Each row is a point on a tangle of strands that fork, close into loops and nearly touch. The rows are in no order.
Two points are linked if the straight distance between their rows is under 30.4. Some points are linked to none.
q850: [6,-4,8,0,15,3,7,2,2,11,-10,-15,-4,14,-3,11,-19,11,-7,12]
q860: [7,12,5,-1,-13,0,0,-1,-4,6,2,6,-1,9,5,10,9,-10,20,-5]
q410: [-9,-4,-11,-3,-1,2,16,-4,3,1,-5,6,2,-12,-5,-4,-4,8,-7,-7]
q502: [-7,11,9,7,-8,-13,0,6,-2,7,4,-6,-4,10,-1,4,-15,3,20,16]
q351: [1,17,2,-2,-25,-20,9,0,-8,-3,9,5,7,13,3,6,5,-4,3,-3]
q546: [-16,3,7,5,-8,-23,0,7,-10,-2,-4,12,-10,4,-10,-12,-6,10,20,20]
q309: [-25,-12,6,2,17,-16,4,13,-5,14,-7,-5,-10,2,-7,-3,-16,9,10,17]
q19: [20,-1,-4,-9,15,23,-1,-13,19,-11,4,3,11,-1,-6,-2,2,1,-25,-18]
q175: [-9,16,-5,-4,-34,-23,19,-1,-4,-1,11,-1,15,1,4,0,9,1,-16,-16]
q192: [-23,10,5,-1,-24,-23,5,6,-6,5,8,7,0,-8,-7,-6,5,0,13,2]
q294: [-1,12,5,1,-7,-7,12,9,1,10,5,-5,-1,2,6,5,-16,5,6,9]
q752: [7,-1,-2,-14,10,16,-2,5,9,-2,8,8,0,-6,0,4,10,-13,0,-14]
q730: [-12,10,-7,2,-28,-25,5,5,-9,-1,7,8,-3,0,8,0,26,-11,23,-6]
q14: [3,-11,8,3,25,26,-1,-4,4,2,-12,-26,14,3,0,1,-20,5,-47,0]
q116: [18,-13,7,-1,33,14,-6,2,9,6,-18,-1,-8,6,-14,3,-4,0,-7,2]
q245: [-21,-19,2,-2,25,-9,-4,8,-11,11,-8,3,-18,2,-6,-5,-5,9,6,12]
q642: [6,-12,3,0,27,14,0,-4,6,4,-15,-6,1,1,-4,0,-14,11,-26,1]
q526: [-12,-21,10,5,28,0,2,9,-9,13,-25,-15,-1,11,-8,1,-17,8,-18,11]
q188: [3,15,-7,0,-13,-13,-11,6,-6,0,9,10,-9,-1,19,2,30,-18,22,-11]
q349: [-18,7,-4,15,-21,-35,-16,2,1,-4,5,3,-10,-4,6,-14,10,2,47,17]
q210: [-22,-8,-1,2,10,-2,13,6,-5,3,-9,-10,8,-8,-8,-6,-24,16,-25,8]
q254: [-13,-5,-16,2,1,3,15,-10,-2,-5,1,0,11,-13,-5,-10,-12,14,-22,-6]
q419: [-6,-9,9,3,6,27,6,-8,2,2,-2,-23,17,-1,-4,3,-19,6,-39,1]
q516: [-8,-3,-6,-3,-1,-11,-14,1,-7,2,5,11,-24,-12,11,-7,22,-3,30,10]
q916: [-5,8,9,13,3,-3,-9,3,-1,18,-1,-4,-7,7,6,6,-7,2,30,13]
q143: [-26,9,4,-6,-27,-28,10,2,-2,-4,9,9,5,-8,-15,-18,5,8,-1,0]
q720: [-11,-18,2,-1,31,4,-6,0,-5,17,-16,3,-13,1,-8,-4,-2,7,-6,4]
q67: [5,3,-4,13,0,0,-34,-3,-1,-8,8,9,-10,-2,25,-1,22,-16,45,3]
q348: [-19,-2,12,0,-4,-14,13,5,-5,0,-8,-2,2,-1,-16,-12,-24,17,-9,16]
q854: [4,-9,-11,14,9,-3,-39,-8,1,-2,8,7,-18,-2,19,-5,20,-7,45,14]
q609: [-15,3,2,-4,-16,-2,12,-3,-10,-4,2,6,11,0,-11,-8,-9,8,-15,2]
q452: [14,6,-3,3,-10,23,11,-14,10,-4,2,-20,20,-10,4,0,-13,11,-40,-6]
q122: [-8,-14,-9,-1,9,-6,-7,2,-3,5,-3,10,-27,-12,2,-7,12,3,25,11]
q501: [10,-3,-10,0,12,25,2,-18,9,-10,5,-6,18,-1,-5,-4,-7,6,-37,-14]
q601: [1,-10,-3,-1,15,2,-30,-4,-4,4,9,5,-21,-3,13,-2,21,-9,37,12]
q993: [2,11,-12,5,-34,2,18,-14,-3,-11,9,-12,28,-5,6,-4,-7,3,-42,-15]
q979: [4,-12,-4,7,30,30,-2,-8,10,-4,-8,-17,17,-9,-3,-3,-16,5,-42,-7]
q694: [8,17,-8,0,-19,-19,8,5,-7,-1,4,8,2,1,16,9,25,-16,4,-21]
q426: [-1,10,-13,-4,-19,-16,12,-1,-6,-2,-1,12,-1,-6,8,0,18,-3,2,-16]
q366: [-6,-7,2,-4,8,12,9,-5,-4,1,-1,-4,9,1,-6,1,-14,9,-20,2]
q682: [-9,8,2,0,-26,1,21,-8,2,-1,7,-17,19,-10,-6,-2,-19,11,-29,1]
q816: [-1,15,3,-4,-14,-9,20,1,4,4,0,-8,5,3,0,5,-16,12,-9,8]
q880: [30,6,-2,-10,-6,9,0,-1,14,-13,7,8,8,4,0,7,20,-19,-8,-28]
q384: [-7,3,-2,10,-13,-20,-6,7,-8,-7,3,6,-7,9,5,1,0,0,34,15]
q87: [12,-17,3,-9,32,23,0,1,13,-4,-2,-10,9,5,-11,8,-7,-3,-24,-5]
q788: [1,1,-6,-10,0,0,-12,1,-3,4,5,13,-17,-11,7,-5,26,-12,20,-3]
q205: [-5,-3,-12,-8,1,1,7,-5,0,3,-6,13,-12,-17,-4,-5,8,8,1,-7]
q853: [15,9,-10,-8,-15,1,9,-9,-1,-9,6,5,15,3,1,6,17,-10,-19,-25]
q599: [11,5,10,-2,5,16,2,8,4,7,-4,0,-3,-2,1,9,-7,-9,0,-5]
q484: [-6,20,4,-4,-38,-32,17,5,-5,2,13,-1,13,10,2,1,9,-8,0,-9]
q85: [10,0,1,-6,2,21,6,-12,2,-5,0,-2,14,3,-7,2,-10,6,-29,-4]
q480: [-9,-4,6,-5,14,2,-14,5,-9,7,6,10,-13,2,2,1,2,-2,17,9]
q796: [-14,14,-1,17,-29,-33,-14,6,-9,-5,6,7,-3,-2,12,-5,17,-7,41,7]
q830: [-16,-7,1,8,-6,-20,-5,9,-10,-5,-2,9,-16,-2,0,-9,2,3,33,22]
q883: [4,-10,-10,-5,12,6,8,-2,7,4,-13,7,-16,-7,-7,1,4,8,8,-2]
q669: [20,-8,4,-10,19,18,-3,4,21,-5,2,-1,2,-2,-6,7,2,-13,-4,-11]
q547: [25,-7,10,-7,20,21,-3,4,19,-1,-3,-14,4,8,-7,12,-7,-10,-13,-4]
q712: [9,3,-6,-11,3,7,-5,0,3,1,8,12,-8,-8,4,3,21,-14,12,-18]
q55: [-4,-13,-1,6,28,14,0,-4,-1,8,-16,-17,8,2,-2,-2,-21,15,-41,3]
q754: [-31,-7,10,0,9,-22,5,12,-5,6,-5,-4,-5,0,-16,-13,-20,17,-5,17]
q587: [7,9,-7,9,-13,-8,-22,-2,-2,-4,8,11,-6,0,22,3,31,-22,38,-7]
q978: [4,4,7,12,9,7,-18,-1,5,12,-8,4,-13,5,3,4,1,-2,30,8]
q828: [-17,-3,-7,6,-4,0,18,-4,-1,-7,-2,-12,16,-10,-5,-10,-25,18,-28,5]
q63: [17,-4,2,-4,20,17,4,-6,10,3,-14,-1,-3,4,-10,2,-4,8,-13,-4]
q475: [14,12,0,-3,-17,17,14,-5,4,-5,5,-11,17,-6,8,4,-13,0,-32,-12]
q165: [-10,-20,7,6,32,-9,-7,10,-8,18,-27,-15,-12,21,-6,5,-12,4,-3,12]
q418: [4,7,-6,-3,-24,0,19,-4,-4,-5,0,4,8,-5,-1,1,3,-1,-13,-12]
q160: [33,11,5,-4,-12,8,6,-1,9,-7,4,0,6,10,3,11,9,-15,-4,-16]
q379: [-1,1,6,1,-2,-5,15,-1,0,8,-5,-15,2,5,-7,5,-23,18,-9,13]
q790: [12,-8,-6,-10,23,18,-4,-6,12,-8,1,10,1,-6,-7,-7,7,0,-18,-13]
q738: [-4,9,1,9,0,-3,-25,5,-9,5,7,11,-12,-4,18,0,13,-12,35,7]
q832: [-3,6,-8,11,-26,10,14,-16,2,-10,5,-21,27,-13,-1,-4,-15,7,-39,-5]
q177: [21,2,-4,-2,-3,23,7,-6,14,-12,8,-8,20,-9,4,5,-9,-6,-35,-20]
q46: [-15,-1,-2,-9,-4,-12,-6,3,-12,-1,5,15,-12,-7,1,-8,13,2,17,9]
q11: [-3,-12,-1,11,26,4,-33,-1,-1,10,0,2,-18,4,10,4,9,-6,39,15]
q464: [5,14,5,-2,-23,0,7,0,-4,6,11,-2,7,10,1,11,1,-9,6,-4]
q782: [-6,1,0,1,-18,11,10,-14,-7,-6,0,2,19,-1,-8,-7,-9,7,-30,-7]
q866: [-18,1,1,14,4,-9,-28,6,-10,3,7,6,-12,0,11,-4,4,-2,40,18]
q919: [-4,5,-11,10,-21,-19,-26,1,-10,-7,10,7,-12,-9,25,-3,35,-18,41,1]
q969: [-6,9,-12,2,-21,0,11,-16,-7,-11,9,1,25,-8,0,-9,-1,9,-33,-15]
q644: [7,-11,-8,3,18,-1,-8,3,4,5,-7,7,-25,-3,0,3,9,2,27,5]
q504: [25,0,-6,-11,-8,17,11,-3,12,-14,12,0,14,2,-1,8,0,-9,-24,-20]
q580: [-17,9,17,-2,-16,-21,13,7,1,-5,6,-5,6,3,-13,-7,-23,15,-6,15]
q909: [24,-6,11,-8,7,28,3,-3,15,-4,0,-17,13,5,-5,10,-13,-6,-25,-4]
q468: [18,-14,2,-6,28,12,-18,4,16,-3,1,8,-12,-1,-7,-1,19,-12,16,-4]
q626: [-13,-4,10,2,-5,14,12,-9,-3,4,-1,-23,18,0,-6,-1,-25,14,-36,10]
q486: [35,7,6,-3,1,14,4,1,13,-6,4,-9,2,8,3,15,-2,-7,-4,-5]
q641: [11,-21,5,1,39,7,-13,4,4,5,-17,0,-15,12,-8,2,3,-1,5,7]
q633: [25,-3,8,4,10,33,-1,-10,19,-12,0,-19,19,-4,0,-1,-11,2,-46,-7]
q118: [-23,9,15,1,-16,-28,1,14,1,-4,4,7,-4,0,-14,-14,-11,7,15,19]
q324: [15,-14,-7,-9,19,10,-6,-2,11,-3,-6,11,-12,-3,-7,-1,12,-1,6,-7]
q234: [-5,-13,4,10,30,-7,-19,3,-6,10,-11,2,-21,17,3,1,-1,5,22,20]
q385: [-7,-20,3,0,32,-2,-4,7,-6,12,-11,-10,-9,18,-3,9,-10,1,9,14]
q138: [16,-10,3,2,16,15,-4,3,12,5,-9,-3,-7,9,-8,11,-1,-8,16,3]
q885: [8,-7,-4,9,10,33,-3,-11,9,-13,-3,-21,24,-8,1,-3,-20,5,-47,-4]
q5: [18,7,-4,6,-5,0,-14,0,4,-4,1,6,-5,8,7,6,15,-14,27,-7]
q506: [-8,2,1,-5,2,-5,1,1,-8,0,2,9,-4,2,-2,-1,-2,3,10,3]
q551: [14,8,-6,-3,-25,-9,14,-1,-4,-5,4,5,12,4,10,9,16,-19,-9,-24]
q74: [9,19,1,-1,-30,-3,18,-5,-2,1,2,-6,14,-1,7,6,0,-1,-23,-13]
q95: [-4,-10,3,-10,30,12,-8,-2,-3,4,-4,8,-9,-2,-6,-2,2,3,-4,-4]
q6: [-1,-1,-10,-7,-7,11,12,-5,1,-5,2,7,8,-13,-2,-3,6,-1,-12,-17]
q146: [-20,-2,8,5,15,-7,-21,3,-9,14,1,5,-16,2,5,-3,-1,2,28,19]
q729: [-8,3,-5,14,-21,-17,-21,0,-11,-7,7,9,-8,0,15,-4,21,-8,43,11]
q471: [-17,9,-3,-3,-24,-19,18,3,-5,-9,6,4,12,-9,-10,-10,-3,7,-10,-6]
q266: [-1,14,1,5,-22,-22,1,6,-12,-9,8,10,1,12,8,4,2,-2,22,6]
q762: [21,0,-1,1,6,10,-5,7,10,-5,-5,5,-9,5,2,8,5,-12,24,-3]
q314: [20,0,-13,-13,-2,2,5,-8,6,-10,8,10,5,-1,1,1,19,-8,-10,-26]
q472: [15,-16,-1,4,26,9,-14,4,7,3,-12,3,-17,9,-3,5,3,-4,25,4]
q563: [-9,-2,2,-10,14,6,2,0,-8,7,3,3,-1,1,-2,-2,-6,5,-5,-1]
q987: [-3,-11,14,3,25,9,0,11,-8,6,-19,-4,-2,6,-5,3,-13,-1,-12,9]
q865: [-10,7,-9,-10,-17,-16,1,3,-10,-1,5,13,-8,-11,5,-5,23,-4,15,-4]
q293: [7,5,7,-3,-9,15,13,5,0,0,3,-9,10,-7,4,7,-17,-1,-22,-1]
q805: [-17,14,2,3,-33,-29,2,5,-3,2,8,6,2,3,-4,-1,15,-6,25,4]
q70: [-17,7,-9,4,-23,-42,-5,1,-5,-3,6,5,-16,-6,4,-15,19,3,32,10]
q874: [0,-7,6,1,14,1,2,9,-2,8,-4,-6,-7,15,1,9,-14,5,11,15]
q566: [-13,2,4,1,-11,-12,13,-1,-7,-1,-7,9,-1,0,-14,-8,-9,13,-2,10]
q665: [10,10,2,-8,-7,12,6,6,0,1,4,0,7,-3,4,10,-5,-9,-10,-10]

A tip is a point with one link. Name the tips that can be reached along the links from each point below, in the order of the rows.
q816: q978, q987
q254: q210, q468, q74
q475: q452, q599, q504

Name the points in between on the shortest way along the links from the first point to the second, in order.
q909, q563: q547 q669 q752 q712 q788 q516 q46 q506
q175, q547: q484 q351 q464 q860 q5 q762 q138 q472 q644 q122 q516 q788 q712 q752 q669
q563, q885: q506 q46 q516 q122 q644 q472 q641 q116 q63 q642 q55 q14 q979
q143, q880: q192 q805 q730 q865 q426 q694 q551 q853 q314
q978, q526: q916 q502 q294 q816 q379 q850 q874 q385 q165
